A landscape with many peaks, sampled at points; each row gives a point and its height.
From any point a climber steps to the highest of the 2 points nearest to it. It stops when none of these is higher. Distance is the straight distance between rows; heights are no part of it.
q815 (h 39.8): [  6 -15  10 -21 -18 -12 -22 -16   9  16   0   2  20   0  10 -21  -2  13
 -11  13]
q777 (h 34.9): [  5 -12   7 -26 -21 -13 -14   0  13  16  11  -1   8  -5  23 -22   3  12
  -1   1]
q978 (h 34.5): [-24   0  -2  -5  -9   7  -1  15 -18 -13   0   8   9   7  15  -1 -14  -8
   5  24]
q692 (h 20.1): [ 14  -4  -8  -1  14  -1  12   2  16  12   5  -5   8  15  17   9   7  -8
  12 -11]
q182 (h 17.3): [ -9  17  -3  24   3   2   4  22  -9  11 -11   8 -20  -7  -3  -9   0   4
  10  -4]
q791 (h 63.6): [ -7 -18   6 -23 -10  -8 -37 -15   0  -4  14  18  16  -9  -4 -15  -3  13
  -7  19]
q2 (h 52.4): [-10 -28  -4  -2  -1 -10   5  14  -4   0   3   3  13   7  18 -19 -15  -2
   4 -14]
q875 (h 23.3): [  4  10 -12  12  33   1   5  17   9   0   4  -7 -13  -4  -1   5   3  -5
   5 -20]
q124 (h 57.6): [  0 -17   1 -23 -13 -16 -24  -4   0   0  18  13   9 -10 -11 -20   9   5
   2   9]
q981 (h 19.4): [ -4  30  12  -1  -4  -3  10  -6 -11  -1  -7  -6 -23  -8   1   8  23   8
  -2 -23]
q585 (h 50.3): [-12  -7   0  18 -13  -3  -4  10  -5   1 -11   1   1  14  11   1 -14   2
  10   7]
q625 (h 17.4): [  4  18  -5   2   3   0  -7  10  -1 -15  -5  -9 -21  -3 -17  18  11  -2
 -13  12]
q921 (h 4.1): [ -3  22  -2   7  16   2  16  17  -6  11  -3 -14  -6  -8   9 -10  -4  -5
  11 -17]
q914 (h 11.6): [ -3  23  -5   9  23   8  12  13  -9  14 -15  -1 -13 -22   2  -5   2   0
   3 -27]
q21 (h 53.4): [-15  -4   0  -1   4   1   6  25  -5   0   3 -12  -2  -5   3 -15  -7 -17
  -1   1]
q842 (h 11.7): [ 16   8  -3  -5  13  -9   3  -9   8 -16   9 -20   2   5 -14  10  -1  -5
   1   2]
q464 (h 25.1): [  3  22  11   4 -11   0   5  -6 -13   5 -18 -14 -11  -8 -11  16  10   1
   3 -10]
q574 (h 58.2): [ 19 -21   1 -15 -12   4   4 -11   7   8   4   6  20   1  -7   0  -1  -5
   6   9]
q345 (h 46.6): [ 12  -7   6 -22  -3   0 -19 -24  13  14  -2   7  25   6  -1 -24  -9  19
 -23  19]
q88 (h 23.4): [  0   4  -7   3   2   0 -10   5 -26 -17 -15   7  -5   0 -24  25  11  -8
  -9  13]
q985 (h 52.1): [ -7 -31   9  -6 -11 -19  -9   5   0   9  14  -2  10  -2   8 -26   2  -5
  -5 -10]
q448 (h 42.5): [-18   0   1  23 -10   0  -5   9 -20   7 -19  14  -4   6  -3   6  -1  -1
  12   3]
q426 (h 62.8): [-16 -18   8  -2  -9   9 -15 -12   0 -16  13   3  11   2   0  -1 -17  -3
  -6  19]
q727 (h 56.5): [ 22  -4   7 -21   0  -1 -12 -34  20  11  10  -1  19  -3  -5 -15  -1  18
 -21   6]
q399 (h 24.8): [ 11  -9   1 -12  -1  -8   3   1  18  12   2 -10  11  12  21  -4  -7  -1
  10  -1]
q644 (h 21.7): [  4 -16   1 -24  -6 -15  -4  -4   8  -2  -4  -3  20  14  13 -13 -15   5
   6   5]
q495 (h 14.4): [ 14  12   7  18  15   4  13   0  -2   6  18 -19  -7 -10  -2   5   4 -11
   6 -21]
q356 (h 22.9): [  7   5   0 -10  -8  15  15  -9  13  -7  15 -15   1  -4   7   8   4  -8
 -17   9]
q847 (h 28.3): [  7   9   2   9   2  -2   4   4 -16  14 -28   9 -12  -6 -16  13  11   7
  12 -20]
q283 (h 18.6): [  5   8   5   8  -9  -3   0 -11   2   7 -17  18 -25   1  -3  19  23  18
   0 -16]
q212 (h 66.3): [ -2 -22  -4  -2  12 -18   1  13   4   7  18   1   7  -1  14 -33  -2  -5
   1 -20]
q526 (h 15.6): [  8  16  -8   7  15  -3  10   0   3 -11   2  -9  -8   4  -6  16   7   1
   8 -11]
q730 (h 34.8): [-18   9   6  10 -10   1 -10   2 -29  -5 -14  27 -13   1 -11   9  11   3
   7  12]
q605 (h 20.3): [ 18   9   6  17   8  -2  11 -15   8   5  16 -17   2   8   7  12   9  -8
  10 -12]
q358 (h 43.4): [-10   5  -3  -6   1  16  -6 -15  11 -16  -6  -4   8   5  -1   7 -15   7
 -23  22]
q355 (h 55.4): [  3 -18   4 -12  -9  -9  -9  -6  10  -4  21   5   7   0  -3 -18  -4   2
   5   7]
q10 (h 72.7): [ -7 -24  16  -7  -4  -5 -33 -12  -6  -5  18  13  17   1   1  -7 -18  -1
   2  27]
q180 (h 19.5): [ -5  -7   0  -9   0  -7  -4   2   4 -12  -4  -3  12  13   5  -5 -26   6
  17   8]
q320 (h 44.4): [ -3  -5  -3   4   2  13   5   4 -13 -11  -4   5   4  -6 -17  13 -13  -4
  12   0]
q618 (h 54.1): [-15  -6   1  15 -13  12  -1 -17  -6 -13   2   7   7   6  -3  12 -12   0
  -4  18]
q642 (h 53.6): [-11  17  -8  -5   4   6  11   7   3  -3  -8 -10 -12   0   9  18  16  -5
  -9 -11]
q263 (h 51.5): [  8 -12  -4  10   9   4  15   5   1   1  17   1   4  -5 -10  -9  -3 -10
  10  -9]
q721 (h 29.5): [ 14  -8   7 -24  -8  -5   1  -3  18  20  11  -8   9   1  21  -9   9  -4
  -2   4]
q486 (h 58.9): [  6  -7   2   0  -1  -3  -2 -19  27  -2  15  -7   9  14  16  -7  -5   5
  -9   9]
q709 (h 40.0): [ -8 -17   4 -14 -10   7  -7   8 -18   1   4  15  20   6  11  -1 -13 -15
   8  30]
q908 (h 70.0): [  3  -3  -1   4  -8  -3  -6 -10  19   1  -5  -5  10  20  18  -8 -16   9
  -7  20]
q308 (h 20.6): [  9  13  -5   9   6   6  11  12  -4  20 -17   0 -11  -2   0  16  12  -1
  10 -18]
q909 (h 36.8): [  6   0  -3  15  -6   8   6  -3 -14  -2 -12   5  -5  -4 -18  24   3   2
   7  -9]
q594 (h 29.1): [-10  12  -1   6 -16  11  -7 -15  -4  -5 -23  13  -4   6  -4  19   4  11
 -11  17]
q221 (h 45.7): [ -8 -28   1 -15 -12  -3  -2  14 -14  -1   2  11  20   6  15 -17 -17  -5
   6   8]
q968 (h 48.0): [  4 -10  -3   2  25 -12   2  11   7   6  23 -10   2  -4   1 -23   5 -16
  -2 -16]
q424 (h 71.0): [ -9   9  -2  -7   2   5  11  18  -7   0  -9 -17  -4  -7  -3   5   4 -14
  -3  -5]
q779 (h 15.0): [-11   8   4  15  -7  -8  -1  -4  -1   9 -20   3 -15   8   5  12  16   9
   0 -16]
q375 (h 13.4): [ 15   7  -5  -3   5   0  -7   2   1 -18  -1 -13  -4  -1 -20  16  -2  -7
  -7  20]
q362 (h 30.9): [ -2  12  10   9 -14   4   2  -8 -14  -5  -8 -13  -1  -4 -14  12   0  -7
  -2   9]
q990 (h 64.3): [ 10 -14   1  -7   2  -9   5  -2   8   3  23  -5   6  -2  -2 -14   7  -9
   3  -6]
q483 (h 62.5): [ 11  -7  -7  -9  -2  18  -1  -6   9 -11   0   6   8   2 -11  18 -12   1
  -1  21]
q89 (h 69.1): [ 27 -11   4 -18  -4  -2  -5 -24  22  13   9   0  16   1   0  -2   3   9
   0   5]
q279 (h 16.7): [ -5  10  -1   6   3  -7   7   8   5  -7   3 -10  -1   9  10  -5 -19   9
  21  -6]
q922 (h 9.8): [ -8   9 -12  28  18   2   8  20  -7   8  -8   9  -6 -10   0 -22 -19   1
  12  -5]
q567 (h 29.4): [-13  14   5   1 -15  -5  -7  -3  -7  -5 -17  25 -24   8  -3   2  15  16
   3   7]
q339 (h 38.6): [ -3   9 -10  -3  20   6  19  10   0   1   7 -11   1   1  13   8  13 -16
  -6 -22]
q591 (h 13.1): [  2   1  -3  13  13  -7   6  18  -3   6  -2  -3   2   1   1 -17 -23   1
  24  -9]
q817 (h 50.7): [  3 -12   4 -14 -11  -8 -11 -21  20  -4  22   5  10   2  10 -21  -8  19
  -5   8]
q598 (h 34.7): [ -5  -1 -12  13  28 -10   4  20   9   2   9  -7  -3   3   8 -18  -5  -9
   3 -13]
q273 (h 58.4): [-11   3   1  10 -17   4  -6  -3   3   1 -19  -1   7  17  18   5 -15   8
  -3  21]
q395 (h 24.4): [-20  17   3  15 -13   0  -4  14 -10   2 -12  17 -27  -1   4  -5   2  14
  11   0]
q211 (h 28.9): [ -6   2  -1  -7   8   8  12  -2  13  -6  16 -17  -1   1  17   8   6  -9
 -10 -12]
q357 (h 23.9): [  5   8  -9  12  26  10   8  18 -10   4  -8  -5  -8 -27 -16   2  -5  -8
  -2 -20]
q999 (h 49.9): [  0 -28  -5 -19  -1   5  -7  -5  16  -7   6   3  11   0  -3   5   0  -5
 -13   4]
q243 (h 37.4): [ 11  -3 -12  13  24  11  19   8  -9  -3   9   1   4 -23 -17  -8  -7 -12
  -1 -17]
q80 (h 37.5): [ -2  -7   8   0 -11   5   0   1  -9  -5   6  -9   6  -1 -11  -2  -2 -19
  -4  19]
q103 (h 52.9): [  3  -4  -7  -5   2  12  11  -3  10 -12   7  -2   5  -1  -3  14 -11   2
  10  -2]
q740 (h 8.2): [ -9  14 -11   3   7   5  12  14 -16   2 -13  18 -22 -14  -8   1  23   2
 -10 -18]
q452 (h 43.8): [ -9 -14   9   1  -1  -3  -9  14  -7  -6  12  -8   2  -4  -7 -17 -11 -16
   2  12]
q177 (h 11.3): [  1  16   3  25   5  -5   0  -8   3  11  -4  -3 -18   8   8  17  25   3
   0 -21]
q760 (h 25.3): [ 13   4   8  17 -10   0  11 -15   1  -1   8 -17   2   0 -10   9   1  -7
   2   1]
q824 (h 14.7): [ -6  16  10  -8   2  -4  10  -3 -17  -2 -10  13 -28 -11  -7  -1  28   7
 -11 -28]
q299 (h 35.5): [ -3  14  -7   1  -6   9   4 -12   7 -13  -9  -3  -1   6  -2  15   1   6
 -11  15]
q127 (h 28.8): [ -6  12   1  11  -2  -5 -10   3 -20 -13 -11  14 -20  -3 -26  12  14   6
  -2   3]
q252 (h 23.0): [  7  13  -3   1  -9   6  -5 -16   6   1 -23  14 -16   5  -3  26  19  18
 -15   1]
q776 (h 53.0): [  8 -13  -3 -19   3  13 -12 -14  14 -11   4   3  15   0 -10   4 -10   3
 -21  24]
q322 (h 11.8): [  7  23  -7  -2  13   6  13  13  -9  15 -12  11 -23 -13   4  11  27   2
  -2 -23]

For each start below, name the point where the climber stops.
q591 | q89
q692 | q89
q779 | q483
q177 | q483
q322 | q483

Call two points neighbours if one is among the 2 nearest of the other. Go from one point of each pair to the other, from neighbour to neighbour, staying as high as possible. Name the lowest point that can't be avoided.
q990 and q89 | q299
q908 and q990 | q817
q483 and q89 | q999
q10 and q990 | q355
